A landscape with many valleys, sampled at points; each row gives a point and its height.
A ball rolls from a point to the lowest of its 6 nearest points, and stops where none of them is lower. Distance is the straight distance between rows; heights are no part of it.
q_915 height 452: [ -9 -22 -21   5  -6   1  13  -6  27]
q_162 height 533: [ 23 -23 -21   5 -24  12  -3 -10   5]
q_790 height 822: [ 58 -10  -5   2 -20   2  14 -13  38]
q_987 height 756: [  7  30  45 -13  39  19  21  -8  -7]
q_273 height 552: [ 14  21  14  -1   0  -2 -20   9 -40]
q_806 height 388: [ -7  22  28  -3   9  -3  -6  10 -19]
q_780 height 467: [-30 -13 -15   3   5  -5   8   1  17]
q_668 height 356: [ -2  -3  -5   5 -16   6 -15   7 -19]
q_994 height 43: [-27   7  11   0   6  -8  -2  11  -1]
q_532 height 437: [-24 -12 -12   1  -2  -2   5   4  11]
q_888 height 625: [ 12  -6 -13   5 -16   3 -22   6 -30]
q_643 height 738: [ 56 -14 -14   1 -22   6   7 -15  27]
q_428 height 751: [ 39 -19 -16   3 -20   8  12 -17  30]
q_298 height 384: [-17  -6  -4   1  -9   0  -8   9  -5]
q_584 height 501: [-23  29  35 -12  37 -10  14   3   2]
q_618 height 532: [  3   7   1   4  -9   1 -20   8 -29]
q_113 height 249: [ 39 -20 -33   3 -23  11 -12 -14 -11]
q_794 height 236: [-17   9  16   0   3  -3  -8  11 -13]
q_843 height 538: [-13 -22 -23   4   3  -2  17  -7  31]
q_597 height 568: [-23 -20 -20   3   6  -6  13  -3  27]
q_35 height 318: [  6  17  12   0  -4  -2 -20  10 -33]
q_621 height 619: [ -2  33  47 -14  36   6  19  -3  -5]
q_213 height 464: [-15  26  35  -7  16  -4   1   9 -10]
q_613 height 179: [  1  -8 -11   5 -19   5 -15   2 -13]
q_742 height 260: [-35   4   4   1  10 -11   1   7   5]
q_71 height 237: [  4 -21 -19   2 -11   5  16  -9  31]
q_754 height 673: [ 42 -17 -11   3 -16   2  16 -17  42]
q_414 height 57: [ 19 -13 -23   3 -19   8 -22  -1 -27]
q_77 height 436: [-34  21  24  -7  31 -17   5   8   6]
q_667 height 550: [ 46 -19 -21   4 -24  12   3 -16  14]
q_444 height 598: [ 35 -19 -11   3 -15   4  19 -16  42]
q_703 height 440: [  3 -22 -19   4 -16   9   7  -5  23]
q_896 height 518: [-35 -13 -25   7  18 -15  14  -3  30]
q_801 height 551: [-12  32  41 -12  41   0  17  -1   0]
q_236 height 295: [-35  10  11  -1  17 -15   4   9   3]
q_58 height 662: [ 20   0 -18   1 -11  -2 -29   7 -46]
q_54 height 600: [  9  10   0   2 -11  -2 -23   9 -38]
q_674 height 620: [ 25  -4 -27   0 -14  -4 -30   3 -46]
q_62 height 496: [ -9 -20 -17   3 -12   4   7  -2  18]
q_17 height 315: [-26  18  23  -3  17 -11   1  10  -4]
q_974 height 383: [ -5  19  22  -2  -1   0 -11  10 -24]
q_712 height 281: [-12  12  14   1  -1  -2 -12  12 -16]
q_208 height 645: [  8  30  35  -7  14   4  -6   7 -27]
q_480 height 354: [ -9 -10  -7   5 -16   3  -9   3  -7]
q_787 height 537: [-10  30  41 -10  24   1   8   6 -10]
q_32 height 504: [ 32 -13 -33   0 -18   5 -25  -4 -33]
q_293 height 468: [-23  28  33  -8  31  -9   9   4   1]
q_883 height 394: [-41   2  -3   1  19 -18   6   6  12]
q_834 height 267: [-29  -4   1   2  -1  -5  -1   9   2]
q_943 height 544: [  1  29  40  -7  17   3   3   4 -17]
q_240 height 279: [-43  17   6  -1  35 -24   9   4  10]
q_676 height 722: [ 31 -21 -20   3 -23  11   5 -12  21]
q_809 height 632: [  3  32  45 -12  28  11  13   1 -12]
q_880 height 567: [ 10 -23 -19   6 -21  11   3  -7  17]
q_278 height 460: [-44  -4 -21   5  32 -24   9  -4  21]
q_219 height 28: [ 13 -18 -20   4 -22  11 -10  -3  -7]
q_812 height 403: [ 31 -20 -26   6 -24  12 -10  -9  -6]
q_849 height 463: [  2 -18 -17   4 -20   8  -2  -2   3]
q_325 height 481: [ 22 -20 -16   2 -10   3  21 -15  42]

Two balls start at each pair of points below. Name the first point that both come to, or write none.
q_32 / q_668 => q_219
q_58 / q_667 => q_219
q_618 / q_674 => none
q_54 / q_888 => none
q_240 / q_780 => q_994

For each start below, name the point where the ball stops.
q_597 => q_994
q_896 => q_994
q_278 => q_994
q_208 => q_994
q_790 => q_219
q_643 => q_219
